Points, in no order, along strands that fork, close into loops and pass close to each other.
Two points are linked if the straight distance between their rows is under 111.
q_448: 9,-18,-12,11,36,20,31,3,-15,-11,40,44,-11,43,-9,36,5,-9,-10,-51,-31,4,-68,-29,8,41,-34,-3,17,2,26,34,-20,10,-21,-8,21,1,16,7,21,19,-31,4,-16,-16,17,5,-16,17,-18,28,-21
q_170: 19,-7,-10,0,10,21,55,18,19,-5,27,48,-30,28,14,16,27,-1,-13,-47,-19,14,-56,-14,24,21,-18,-1,18,21,15,23,20,6,-22,-10,-1,4,25,-14,56,11,-12,33,10,-45,15,-23,-30,44,12,-18,-34
q_109: -9,4,-23,33,26,-5,1,-26,-23,-2,-19,-25,32,-11,-22,-24,7,-36,17,20,20,-8,14,21,-17,33,25,8,34,17,18,-31,-2,28,27,16,7,-8,-19,38,-12,7,-8,-3,-40,-18,-11,1,23,-10,-16,56,-19
q_953: 11,-3,-23,-7,22,-2,11,14,-28,-17,26,30,-19,43,-21,67,34,-3,11,-40,-41,29,-28,-6,18,17,-15,-3,0,-3,-5,67,-29,-7,-21,-7,9,-26,-15,6,15,4,-20,30,18,2,-8,-4,-16,7,-8,-17,8
q_356: 0,20,-19,14,17,11,-23,-6,-13,-24,-17,-11,35,-15,-24,4,-20,-18,3,-2,14,-12,26,2,-17,-8,-2,18,-20,-29,3,-26,-26,-5,-3,17,-14,-20,-10,3,-57,12,-1,19,-4,26,0,0,29,-12,-10,13,33
q_147: -12,9,8,-2,-14,-14,11,-8,20,0,-15,5,11,-14,-7,-13,4,24,2,-5,23,-6,-6,5,-1,9,3,15,-26,-7,10,-24,20,26,40,27,-38,1,-6,-10,-16,-7,-8,3,-3,-4,-16,-3,15,1,11,19,-38
q_614: -16,-1,-5,-5,17,-8,2,-5,3,-3,20,8,3,6,-25,-3,-14,16,-8,-32,-4,-13,-40,-3,-4,42,0,4,8,9,23,-20,3,32,14,1,8,-4,14,11,-3,18,-21,-15,-11,-2,-18,-7,17,9,1,17,-43
q_212: -23,-2,5,-73,-2,-15,-26,18,47,40,-1,-21,-37,-17,10,-3,8,47,12,-28,-30,-15,-23,-4,1,-1,-13,-17,-34,-4,5,28,45,-3,-19,-36,-23,-15,-3,-16,35,3,-2,12,20,22,-16,-12,1,15,9,-86,-11
q_231: 28,-2,4,29,9,12,6,3,-7,1,11,22,-29,38,36,-13,6,-1,-24,7,28,7,18,-4,1,-4,10,-20,28,-20,-16,10,-32,-60,-17,12,30,4,6,-14,-14,-12,29,9,3,-3,38,16,-33,-7,6,18,18
q_120: -14,11,1,-57,0,-12,-38,23,26,27,1,-2,-33,5,-4,6,19,44,0,-37,-25,-14,-19,0,-1,4,-15,-19,-31,-18,6,31,17,-1,-25,-26,-18,-24,-7,-16,25,-2,-2,34,20,23,-12,-21,1,8,7,-83,6
q_439: 5,6,9,58,-30,34,-29,7,-8,-6,29,49,-4,11,21,-21,-9,13,-42,-16,13,-34,7,-21,-42,-10,-11,-12,-22,-32,18,12,-3,18,-10,6,8,11,32,6,-18,20,4,-24,13,-1,23,-20,-19,-9,-17,0,40
q_587: 14,-21,13,40,-24,28,-15,5,3,5,38,55,-30,37,52,-16,-6,23,-41,-17,11,-27,-9,-32,-29,3,-4,-21,7,-22,16,14,-8,3,-11,11,13,25,41,6,8,13,6,-8,-2,-23,32,-23,-37,7,-2,2,19
q_475: 3,-3,-10,17,20,19,50,-8,19,-16,20,59,19,10,-35,31,14,3,-2,-24,-6,23,-53,-20,11,11,-3,15,-6,10,4,12,2,22,3,17,-28,5,18,-15,12,5,-18,34,1,-48,6,-3,-32,13,-3,46,-40
q_466: -26,-5,-12,45,-5,13,-28,-5,1,6,6,26,10,-18,-26,-29,-4,4,-7,-33,27,-28,-22,-3,-39,23,7,13,-3,9,24,-9,6,63,25,36,-2,10,9,52,-17,33,-4,-26,-19,-34,-25,-34,16,12,-28,42,-13
q_526: 17,10,-17,-31,3,-14,0,22,-13,-10,20,21,-25,45,-11,52,37,9,11,-4,-27,40,-9,22,41,0,-7,-11,-9,6,-16,68,-28,-29,-24,-11,4,-30,-27,-20,16,-3,-5,23,35,-1,-9,-23,-20,14,0,-42,13
q_225: -16,37,16,64,-12,17,-16,-23,-18,-2,-15,7,23,-12,-17,-30,4,-26,9,26,32,-34,64,14,-3,-44,2,3,-25,-26,0,-28,-6,14,21,21,-9,11,-12,2,-18,8,12,-28,-4,-21,-7,-4,18,-29,-2,43,16
q_474: -18,6,10,-16,-23,-9,-1,8,42,8,-14,5,3,-29,8,-18,-8,52,-5,-5,10,-22,-8,-4,-9,3,-5,2,-37,-11,8,-18,33,17,20,14,-37,7,-3,-17,-5,2,2,2,12,0,-15,-6,10,-2,11,-32,-15
q_275: 0,-13,6,-2,-26,10,-32,16,10,1,27,-16,12,-16,26,-36,-41,23,-28,-5,-20,-36,-22,-4,-15,16,-10,-34,9,3,18,-7,30,8,-23,-10,13,25,40,9,11,17,-5,-22,-7,12,-7,-9,1,-1,-2,-51,15
q_660: -8,11,-14,60,4,31,-39,-22,-22,-4,15,36,14,-15,-25,-23,-13,-14,-14,-19,28,-24,10,3,-36,1,5,12,-15,-10,24,-4,-19,40,12,29,8,-7,8,37,-34,30,-6,-27,-17,-16,-11,-29,19,-3,-28,41,17
q_495: -8,-9,-15,-22,19,-17,36,2,-12,-10,14,12,9,1,-18,60,9,-8,33,-10,-38,34,-39,-12,14,9,-4,14,-1,26,-1,47,-1,-1,-1,-11,0,-9,-9,-6,4,5,-26,-6,19,-5,-20,14,-3,11,1,27,-30
q_583: 16,19,-2,-10,5,-7,-35,9,3,-6,-20,-20,7,-7,-1,6,8,1,7,2,2,4,22,6,-19,-6,1,1,-18,-25,-15,8,-23,-46,-22,-15,8,-29,-15,-17,-34,-16,29,32,21,32,12,2,-1,-30,1,-27,39
q_72: 12,-12,11,1,10,-8,45,-26,-29,-13,-11,-35,4,6,-5,14,-4,-37,24,66,16,37,10,13,17,-1,17,17,33,30,-6,-23,-18,-6,17,-5,25,14,-20,17,18,-11,-13,-28,-15,-15,19,30,2,-14,10,61,-46
q_949: -2,-19,19,-55,-4,-5,-17,17,13,17,23,-26,-38,10,36,-27,-5,29,-3,-2,-16,11,-5,7,9,-4,4,-30,23,17,-1,28,19,-37,-12,-31,23,0,10,-23,23,-15,20,-23,28,26,5,-4,-11,15,22,-68,14
q_617: -20,-13,11,39,-14,12,17,-19,15,1,-10,0,-7,-3,-8,-38,8,-4,3,3,43,-2,8,-1,-7,12,22,6,29,12,18,-43,11,45,42,40,-1,25,7,36,20,12,-3,-32,-18,-58,-7,-25,-6,16,-5,55,-26
q_411: 18,-23,-16,-13,35,-13,19,-17,-44,-9,3,-3,-14,20,17,40,-20,-30,10,25,-20,39,-12,-6,18,18,-2,4,31,36,-4,39,-43,-36,-21,-10,34,4,-22,-3,-12,-6,6,-26,-3,12,9,41,-3,1,-12,39,5
q_890: 0,-7,-25,-13,29,-15,24,15,-31,-21,13,31,-6,21,-20,82,24,-11,34,-34,-45,32,-31,-14,26,8,5,6,1,6,-9,79,-28,-19,-17,0,8,-25,-27,2,6,5,-20,22,30,-12,-12,13,-15,8,-10,10,1
q_950: -16,27,27,44,-32,-1,11,-16,9,-1,-31,-9,22,-5,4,-31,15,-8,16,31,33,-15,52,18,3,-34,4,0,-13,-11,-4,-32,4,11,49,18,-26,26,-17,1,-3,-2,4,-18,6,-23,-3,-2,8,-13,6,43,-20
q_875: 2,-16,-9,-74,6,-38,10,3,5,19,-11,-38,-11,-18,6,35,2,2,28,25,-37,39,-10,12,27,7,2,3,8,44,-32,42,10,-37,-10,-13,-22,-14,-32,-29,8,-19,12,1,11,32,-33,9,12,7,25,-34,8
q_629: -19,16,15,5,-43,11,-38,1,15,21,-48,-17,25,-45,-12,-21,-12,24,-16,19,5,-26,54,0,-5,-49,-12,1,-58,-45,-17,-26,10,40,-4,0,-32,3,-9,11,-8,-23,15,-10,-14,31,-15,-3,29,2,-12,-26,64
q_338: -8,-7,27,25,-18,8,16,-18,11,-2,-11,-50,17,-17,-4,-45,1,2,-10,42,18,-12,32,11,7,-3,34,-5,45,18,14,-45,23,9,44,15,0,20,15,13,32,7,7,-38,-27,-31,-7,3,9,-4,13,3,-13
q_879: -15,2,-2,-57,-15,-37,38,3,35,19,-3,-15,-12,-23,10,11,31,12,22,0,-15,37,-18,11,9,-13,-11,9,-21,27,-1,22,47,-4,15,-18,-22,-4,-19,-27,33,0,6,-4,26,5,-17,7,-5,14,34,-37,-29
q_830: -18,1,-6,6,-33,2,-45,5,-8,32,-36,-24,26,-51,-10,-33,-12,10,-27,18,6,-43,42,11,-8,-31,8,5,-31,-20,-13,-42,24,41,13,-2,-19,4,3,32,7,-32,6,-13,-57,25,-27,-11,44,6,-20,-12,65
q_181: 22,0,12,59,-11,8,-3,-18,-14,-6,0,1,-7,21,27,-24,-12,-10,-18,25,16,-7,46,0,-7,-25,4,-25,24,-20,-14,0,-20,-64,-8,12,27,14,20,-5,-19,-4,42,-22,2,-2,19,22,-24,-16,7,18,29
q_117: -9,-26,-2,-15,16,1,-3,-8,-15,-4,11,-44,16,1,12,-13,-41,-7,16,24,-13,-12,-2,-1,8,27,1,9,27,30,10,6,6,-17,-1,-15,43,2,7,16,-16,17,-13,-28,-13,31,-3,9,29,7,-25,-5,-8
q_938: 11,9,-4,-32,4,-14,-6,25,6,2,18,15,-39,34,10,17,37,13,-12,3,-6,24,2,20,23,-5,-7,-30,-3,2,-14,35,-9,-26,-20,-15,18,-19,-12,-39,22,-11,8,9,25,12,13,-17,-25,12,9,-59,8
q_192: 38,2,-2,-2,10,27,61,13,6,-7,7,45,-27,29,21,5,28,-25,-14,13,15,39,-10,0,34,-17,13,-2,41,27,-22,16,-9,-30,-23,2,6,11,-1,-35,13,-6,20,20,12,-39,42,14,-34,4,26,0,-14
q_185: 0,-14,5,-10,11,-16,47,-22,-11,-14,-3,-6,23,-10,-16,44,-1,-28,29,45,1,55,-16,6,19,3,6,21,16,36,-5,1,-5,10,13,-6,5,9,-20,11,20,-13,-19,-26,-3,-18,3,18,0,1,17,62,-57
q_507: -7,4,-21,-9,-10,-19,38,12,24,-2,10,46,-4,6,-21,28,38,28,-4,-51,-16,12,-36,-5,6,-5,-17,9,-36,-10,3,29,16,26,7,9,-42,-8,10,-34,29,1,-14,50,25,-39,-21,-10,-33,20,0,-19,-27
q_755: 6,-25,5,7,-3,13,7,24,12,8,52,51,-53,38,43,-13,4,19,-31,-42,-3,-16,-36,-22,5,27,-16,-32,12,-10,21,20,1,9,-18,-6,8,5,34,-15,49,5,-2,17,-7,-21,20,-19,-34,34,17,-43,-8
q_344: 30,10,2,-5,12,-10,8,15,-13,-3,5,7,-33,35,25,3,12,-5,-9,31,7,29,21,20,18,-4,12,-20,23,3,-33,10,-34,-60,-21,-8,41,-13,-16,-20,-7,-28,25,-9,14,4,35,21,-28,-10,14,-2,21
q_577: -10,-11,-9,-22,15,-23,40,-14,-12,-10,6,-1,20,-5,-8,53,2,-18,29,22,-18,44,-27,-1,14,5,0,15,2,33,-6,25,1,4,8,-5,1,2,-15,2,2,-5,-17,-16,11,2,-10,26,7,7,9,42,-39
q_354: -13,0,19,50,-16,30,-28,-11,-6,36,-1,-18,11,-24,-9,-57,1,-12,-16,18,25,-31,29,7,-22,-14,15,9,9,12,0,-27,29,53,19,24,0,31,17,36,13,0,-2,-44,-50,-21,-35,-9,16,-11,-27,24,32
q_832: -16,-7,-12,-64,-4,-34,26,9,17,14,-5,-22,-18,-16,7,27,18,12,27,1,-32,38,-21,7,15,-1,-5,1,-1,35,-15,46,34,-16,2,-18,-26,-8,-24,-30,26,-1,2,-3,32,14,-30,0,-4,27,25,-37,-10
q_630: 7,-3,4,-14,-6,-27,24,5,20,8,-4,6,-15,-6,13,6,27,9,-3,-5,14,20,-1,13,1,-15,-3,1,-13,-2,-10,0,5,-12,5,8,-8,-1,-7,-46,7,-20,18,13,10,-3,1,12,-29,-6,13,-16,-18
q_874: 13,5,-5,-18,17,6,-66,21,-9,3,13,-11,-9,23,-1,28,9,7,4,-43,-16,-20,-5,-22,-16,21,2,-12,-14,-36,9,19,-27,-5,-35,-19,-8,-38,6,4,-13,11,-1,45,23,43,13,-19,-3,-11,-17,-67,38
q_726: 2,4,28,7,-10,-19,44,-23,-12,-12,-26,-39,13,-7,-7,-4,13,-23,14,53,31,35,16,28,17,-11,23,16,19,16,-15,-47,-7,2,43,6,-10,27,-19,-1,30,-19,-16,-10,-10,-19,4,19,5,-17,29,49,-56
q_561: -8,-18,-7,-1,16,9,-14,0,-33,-11,-9,-54,35,-8,4,-12,-37,-33,18,45,-16,-13,28,1,5,6,-2,3,25,21,-4,5,-3,-36,-14,-18,49,-4,-2,32,-29,14,0,-17,-22,32,5,17,39,-9,-39,-4,20
q_800: 9,-16,-6,-21,29,-11,16,-3,-29,0,18,9,-19,29,20,37,3,-17,0,2,-25,36,-18,1,23,14,-9,0,30,28,-12,47,-28,-30,-26,-13,37,-4,-18,-11,-2,-8,1,-17,11,12,14,14,-13,6,-6,11,2
q_315: 31,-12,30,24,3,39,45,-19,24,-2,-4,50,-32,25,17,-16,10,-16,-5,0,37,13,-10,-12,8,-23,2,10,24,17,-5,-8,-6,-3,-2,21,7,35,18,-20,-1,4,15,14,-6,-44,38,8,-40,0,6,48,-36
q_3: -4,-11,-7,1,37,7,0,-5,-22,-7,36,25,-10,31,-25,18,-18,6,-14,-42,-27,-11,-56,-14,1,54,-18,-3,16,-3,31,9,-19,22,-1,-8,28,-1,18,18,-6,24,-36,-10,-15,8,3,0,1,10,-21,28,-30
q_125: -11,4,-27,21,34,7,-18,-15,-41,-6,-1,-21,37,-9,-29,-18,-21,-36,5,8,2,-19,4,4,-7,35,13,14,26,15,24,-16,-10,11,1,0,34,-18,-7,49,-33,22,-12,-14,-38,2,-7,6,38,-1,-35,31,-13
q_82: 8,14,13,37,-10,31,-53,-7,-5,-1,-4,12,2,-7,13,-8,-9,-6,-20,-5,14,-17,49,-11,-34,-31,-12,-6,-45,-49,2,6,-18,9,-29,-3,-13,-15,14,-10,-40,10,20,5,30,29,12,-12,-18,-30,-5,-22,79
q_773: 0,18,13,46,-23,39,-44,2,-8,-4,14,34,2,-7,9,-14,-6,11,-33,-13,13,-31,23,-15,-44,-25,-8,-9,-43,-38,13,10,-9,20,-20,0,-8,1,26,-5,-30,18,2,-13,24,13,13,-19,-11,-20,-10,-14,56
q_41: -3,-8,-9,-13,-1,1,-42,5,-16,-4,-5,-37,38,-22,-4,-4,-38,-22,3,18,-23,-13,27,-5,-2,-12,-9,-7,-5,-16,-8,-11,-1,-20,-34,-24,37,-14,7,31,-24,5,4,-5,-27,47,8,6,40,-8,-34,-21,42
q_609: 18,-15,-10,-5,34,-17,7,-17,-46,-22,-8,-26,-7,13,17,23,-27,-34,19,37,-9,13,15,8,0,20,1,7,19,30,-10,20,-35,-45,-8,-13,53,3,-23,10,-34,-5,3,-24,2,25,10,39,8,-18,-15,36,-2
q_127: 29,-18,27,12,-5,32,46,-4,25,6,0,44,-39,18,32,-21,17,-11,-21,-1,34,17,-2,-13,15,-30,12,-1,34,16,-12,-5,-2,-29,-8,16,5,25,21,-34,14,-4,21,13,-3,-34,32,9,-41,9,22,16,-26
q_19: 17,15,-4,-2,15,-13,-15,1,-12,-15,-10,-16,-2,2,4,16,0,-13,13,9,4,13,22,13,-18,-2,4,7,-8,-9,-14,5,-22,-40,-12,-8,24,-20,-27,-8,-37,-12,23,16,19,28,14,17,6,-32,2,-4,12
q_639: 7,-1,34,16,-23,-8,47,-18,10,-9,-27,-15,-6,-8,13,2,14,-24,11,36,35,39,12,8,25,-41,6,14,19,16,-26,-40,-8,-18,33,20,-20,37,-10,-23,28,-25,10,7,-1,-30,21,25,-21,-4,30,40,-52
q_59: 5,-25,3,22,-12,14,-16,20,8,8,45,41,-41,34,48,-18,-9,31,-39,-20,-6,-30,-25,-26,-20,23,-4,-34,8,-15,21,12,-3,3,-17,4,15,14,39,-5,28,-2,-1,-1,-1,-6,23,-19,-39,19,11,-29,7
q_245: -6,24,-3,-4,-10,-23,11,-15,7,-11,-26,-11,27,-13,-13,-1,12,3,13,13,19,5,15,21,-4,-2,1,21,-28,-9,-5,-25,9,19,42,20,-43,4,-26,-9,-22,-20,-4,20,1,7,-14,6,26,-11,19,20,-33
q_266: 4,9,4,-37,-8,0,-58,30,13,14,10,-3,-25,13,-1,3,19,37,-10,-28,-10,-13,-2,-2,-9,12,-6,-25,-22,-28,4,23,-2,-15,-31,-20,-11,-32,4,-18,12,-9,14,39,23,29,2,-24,-11,0,5,-86,24
q_563: 21,22,5,-1,13,-31,1,-7,-26,-13,-31,-35,7,-5,11,22,-4,-33,38,47,-3,24,42,30,-7,-14,6,11,-7,3,-31,-1,-21,-46,4,-5,16,-9,-42,-7,-31,-28,17,6,8,22,11,33,15,-38,15,22,2
q_870: -23,20,15,44,-5,-7,5,-33,-7,0,-35,-17,29,-12,-5,-38,29,-25,21,20,43,-7,52,27,-11,-14,23,8,9,-1,1,-36,2,34,55,23,-32,22,-29,20,8,-2,0,-6,-8,-37,-15,-13,20,-6,-2,68,-33
q_413: 13,3,22,11,-21,-13,39,-6,14,3,-20,-4,-10,-4,23,0,13,-8,8,17,32,26,16,11,14,-33,5,7,7,2,-22,-27,-6,-22,21,19,-7,26,-6,-38,6,-30,24,4,6,-16,16,26,-29,-4,28,24,-34
q_668: -3,10,16,15,-28,17,-45,-3,13,6,-33,-18,18,-34,-2,-13,-18,1,-5,14,4,-17,49,-4,-16,-42,-12,-5,-48,-44,-12,-8,-9,2,-25,0,-17,-6,3,-7,-29,-6,26,6,5,32,-2,-6,8,-19,-3,-28,74
q_84: -21,8,-15,-24,2,-8,13,10,15,-4,10,35,-7,3,-44,21,25,25,-9,-61,-20,-14,-34,-14,-10,10,-15,12,-49,-21,9,16,5,40,15,9,-44,-19,4,-24,7,7,-35,43,17,-2,-33,-4,-3,2,0,-20,-12
q_918: 5,-2,-12,15,32,19,48,3,2,-14,26,50,19,24,-36,39,15,-3,7,-35,-26,16,-68,-19,18,27,-13,18,5,15,10,29,-9,13,-15,3,0,0,13,-3,17,11,-26,25,-3,-39,9,4,-20,18,-6,44,-35
q_271: -19,6,-3,31,18,-13,10,-30,-13,1,-29,-35,35,-20,-12,-27,24,-22,16,15,36,0,17,26,-18,19,38,13,33,15,9,-38,13,39,48,23,-20,7,-23,35,5,-4,-12,4,-35,-22,-19,4,28,-7,-7,59,-31
q_822: -8,-13,12,51,-12,23,-10,-20,-6,18,3,-25,14,-16,-7,-61,-4,-19,-12,31,17,-23,30,10,-9,-6,32,-7,44,20,13,-32,15,27,24,20,3,23,21,28,12,15,6,-48,-52,-31,-24,-6,11,-9,-9,25,19
q_552: 20,2,-12,-7,8,17,53,24,13,-12,14,41,-20,28,12,33,26,-3,6,-25,-16,32,-46,-4,40,7,5,6,29,39,2,40,17,-10,-25,-18,5,2,0,-10,42,3,-5,28,26,-47,19,-9,-32,35,18,-11,-28
q_568: -12,12,-9,31,-4,20,-28,-13,-11,-12,-7,11,25,-14,-13,-16,-21,-5,-9,-3,19,-23,18,1,-16,-5,1,10,-16,-20,16,-13,-15,9,5,23,-12,-10,2,9,-42,12,-1,-6,-1,9,-13,-15,23,-5,-15,16,24
q_805: -17,20,-25,-45,1,-6,-36,24,16,8,-15,-3,11,-13,-33,19,-10,31,2,-58,-14,-39,-32,-31,-17,10,-10,13,-44,-49,3,-19,-1,42,-6,-5,-47,-35,-2,11,-23,21,-32,37,22,26,-16,-20,17,9,-11,-34,31
q_508: 6,-9,-18,2,2,4,21,25,19,0,39,48,-48,37,14,9,21,14,-19,-56,-17,-5,-43,-19,13,21,-34,-21,-3,-6,15,24,6,16,-16,-2,-4,0,27,-13,56,10,-9,35,-3,-34,7,-29,-34,44,9,-37,-21
q_165: 0,28,-36,-18,16,-4,-28,0,-12,-10,-30,-22,39,-13,-40,21,-11,-16,14,-25,0,-17,3,-9,-17,-5,-2,32,-33,-29,0,-38,-14,13,-3,5,-36,-46,-16,24,-65,8,-18,30,2,27,-7,-4,40,-1,-9,6,35
q_593: -5,-4,-4,-17,-29,10,-53,22,-6,9,18,-19,20,-27,13,-29,-45,1,-42,8,-30,-35,-4,-6,-13,5,-20,-39,-9,-19,-4,-16,10,20,-40,-12,19,17,40,24,6,1,1,-14,-28,39,-7,-9,12,-2,-28,-52,53
q_180: 0,19,23,77,-28,26,-6,-24,-8,-7,2,12,0,11,1,-33,-5,-6,-14,29,25,-34,50,2,-8,-41,-6,-7,5,-15,1,-21,-4,0,6,13,15,28,17,11,-5,14,18,-44,-12,-24,3,-1,-6,-23,-6,41,15
q_116: -29,-9,0,-77,-19,-31,-22,16,54,31,-24,-42,-3,-32,11,-8,-16,56,19,-7,-36,-17,-10,-12,2,-8,-19,-4,-33,-7,-6,-1,55,1,-4,-35,-19,-11,-6,5,25,-2,-3,1,4,34,-3,-8,19,21,4,-69,7
q_940: 2,-25,-1,-68,22,-30,-22,7,4,12,-17,-49,-19,-12,18,18,-21,6,23,25,-31,22,-7,10,16,19,0,0,19,34,-37,27,5,-47,-16,-18,6,-18,-19,-19,-3,-14,14,6,5,49,-15,7,23,12,11,-42,19
q_355: 15,-3,-3,6,23,-10,28,-19,-37,-20,-9,-41,7,8,3,13,-20,-31,20,59,4,11,24,16,6,7,8,15,28,29,0,-9,-18,-26,12,-8,42,6,-17,19,-16,-2,-4,-30,-10,4,13,31,10,-18,-8,44,-22
q_39: -6,-25,12,-52,6,-9,-30,13,10,18,2,-47,-17,-1,37,-15,-27,17,7,9,-23,11,2,4,11,7,1,-17,20,26,-16,28,11,-53,-14,-27,30,-2,4,-4,-1,-10,17,-8,19,38,4,2,3,11,5,-47,18
q_30: 4,-9,-16,-13,-15,1,-58,17,-18,3,4,-28,37,-26,-12,-8,-39,-18,-19,13,-21,-25,25,-11,-3,-13,-8,-18,-20,-32,-5,-33,-7,7,-45,-27,23,-6,20,30,-16,3,8,0,-26,56,3,-3,29,-9,-31,-31,71
q_99: 16,12,-13,-19,17,1,-61,8,-6,-5,-6,-25,20,-5,-7,24,-14,-3,10,-21,-14,-13,7,-21,-21,-1,-4,2,-19,-35,0,3,-29,-21,-39,-22,-2,-38,5,6,-39,20,8,35,17,54,18,-9,12,-18,-15,-37,54
q_238: -14,-6,-27,37,26,19,-45,-15,-47,12,0,-20,38,-35,-24,-27,-19,-37,-3,18,10,-30,29,5,-8,7,18,10,20,-2,13,-32,-10,16,-9,7,23,-17,2,46,-20,9,-4,-3,-68,3,-16,6,39,-18,-36,33,36
q_867: -7,-9,30,29,-23,16,32,-24,21,-6,-13,3,-8,4,-5,-26,-1,-2,5,19,42,10,14,-3,12,-10,17,9,22,8,6,-46,5,18,36,33,-6,32,9,8,15,2,-5,-18,-14,-44,9,-15,-17,9,6,63,-43
q_337: 10,-13,21,-28,-22,-12,-1,13,22,17,21,-6,-38,8,41,-36,1,29,-25,-1,-5,4,-4,4,4,-6,7,-30,20,7,8,-3,24,-34,-4,-26,24,9,25,-23,32,-11,28,-25,20,-1,8,5,-24,4,35,-60,3
q_535: -26,16,-4,-36,-28,-22,-21,22,52,21,-22,-17,12,-36,5,-14,-9,61,0,-8,-4,-25,-7,-9,-12,-3,-14,-10,-39,-22,2,-18,38,16,3,-9,-35,-8,-7,-1,6,-2,3,9,1,17,-3,-4,17,4,13,-58,7
q_45: -10,22,-36,-39,2,-20,-34,10,-4,1,-26,-19,40,-24,-42,25,-10,2,13,-37,-18,-27,-2,-27,-4,-1,-8,21,-33,-37,-5,-38,-3,26,0,-11,-38,-43,-16,33,-46,7,-19,21,3,31,-10,-11,43,16,-14,-14,34
q_431: -5,-8,33,-8,-29,-3,18,-8,20,-5,-10,-49,15,-26,6,-46,-9,16,-3,38,11,-9,16,8,7,4,21,-2,28,18,17,-43,38,7,35,-3,3,23,11,9,43,8,5,-30,-16,-17,-10,4,21,-4,25,-26,-28
q_223: 13,0,3,-28,15,-13,8,12,-10,3,16,4,-33,29,25,10,20,-5,-3,19,-7,35,7,17,16,-6,9,-21,18,9,-24,30,-18,-49,-20,-19,33,-16,-24,-31,1,-18,19,-12,25,20,18,6,-24,-7,5,-21,9
q_348: 0,-10,-6,-9,40,22,-7,8,-36,-10,38,25,-16,27,-31,32,-12,3,-7,-74,-45,-18,-50,-23,-9,58,-23,4,3,-24,33,27,-19,26,-2,-13,8,-11,18,16,-16,28,-46,8,2,26,-6,-3,16,-3,-29,2,-8
q_897: -20,12,-17,-33,3,6,-16,15,6,7,-6,28,2,-10,-47,14,-6,25,-8,-72,-21,-36,-45,-20,-16,27,-8,22,-42,-27,8,-10,2,52,13,9,-52,-25,3,5,-22,17,-39,33,18,8,-34,-14,19,5,-4,-14,1
q_812: 7,-9,9,-1,-3,-19,14,4,21,2,9,6,-25,2,24,-15,6,19,-10,-10,10,-2,-10,0,-7,-4,-4,-13,3,-2,2,-12,4,-19,2,-1,13,6,11,-26,4,-13,14,-5,9,2,4,5,-23,-1,18,-26,-8
q_891: -18,-3,-7,13,-4,-4,-13,-3,10,6,-6,7,14,-18,-21,-26,-9,19,-1,-18,22,-22,-21,3,-17,30,10,8,-4,4,23,-23,19,40,29,25,-18,3,3,27,-14,17,-6,-13,-17,-23,-26,-21,25,10,-6,21,-28
q_7: 9,23,2,-14,9,-42,17,-8,-18,-17,-27,-28,13,-14,-3,41,10,-24,38,44,-1,33,29,29,-7,-15,8,18,-19,8,-28,-2,-8,-16,14,-4,-15,-1,-52,-13,-18,-38,3,11,10,18,1,35,19,-34,30,26,-16
q_372: 23,9,-10,-15,-3,12,58,31,16,-13,4,43,-17,16,12,29,29,-7,-5,-5,0,44,-24,11,35,-12,10,0,30,34,-13,26,16,-18,-15,-10,-5,5,-4,-26,33,-11,8,26,27,-47,21,-3,-45,18,26,-12,-27
q_487: 13,4,29,31,-7,36,37,-24,22,-1,-6,36,-20,20,-12,-14,2,-16,10,4,41,18,-1,-8,15,-20,1,9,8,10,-1,-36,2,17,19,28,-6,37,8,-5,-2,-3,-4,0,-6,-49,33,-7,-27,-10,-5,76,-44
q_515: 6,0,18,55,-26,5,2,-20,4,-10,-8,-2,7,6,21,-25,-14,-4,-12,25,17,-22,45,-2,-8,-30,2,-12,6,-17,3,-9,-7,-27,8,13,14,24,18,-2,-15,2,24,-28,-3,-8,2,7,-15,-14,2,15,21
q_317: -13,4,7,32,-15,31,-42,-10,-17,24,-13,-15,17,-27,-8,-41,-22,-16,-21,29,17,-36,47,16,-4,-25,3,7,-6,-8,-11,-34,11,26,3,13,-6,13,14,21,-4,-16,6,-20,-46,4,-33,-3,28,-16,-28,10,52
q_87: -5,-21,3,-9,-2,5,-11,2,1,-3,23,-28,9,-4,15,-30,-43,13,-1,5,-10,-20,-13,-7,2,26,0,-11,32,21,30,-6,26,-3,2,-18,40,16,28,17,8,18,-10,-37,-8,15,-7,-7,15,5,-9,-25,-16
q_232: 2,19,6,-5,-5,-42,31,-7,4,-12,-23,-11,19,-16,-8,25,24,-12,29,31,9,36,12,28,-1,-19,2,17,-25,2,-23,-16,1,5,32,5,-39,7,-38,-23,-3,-35,-7,21,8,17,-5,32,10,-18,26,31,-38
q_715: 1,-2,-22,1,-1,-9,51,10,28,-11,10,45,12,2,-19,34,29,8,1,-32,-4,24,-37,-2,11,-10,-7,17,-20,10,-6,21,13,14,9,14,-38,2,10,-35,21,-9,-6,38,18,-44,-6,-3,-38,14,2,11,-36

A tip is a point with one link. Name the tips that can be reached along the links from each point below, in the order of the rows.
q_116 -> q_348
q_609 -> q_879, q_238
q_668 -> q_617, q_431

A fork is a point with three links, a tip a point with one. Leave the first point through the second and follow the links. Name the first fork or tip that comes.
q_212 / q_120 -> q_147
q_170 / q_552 -> q_617
q_165 / q_356 -> q_891
q_238 / q_125 -> q_223
q_45 / q_805 -> q_3
q_515 / q_180 -> q_238
q_953 / q_890 -> q_72
q_773 / q_82 -> q_431
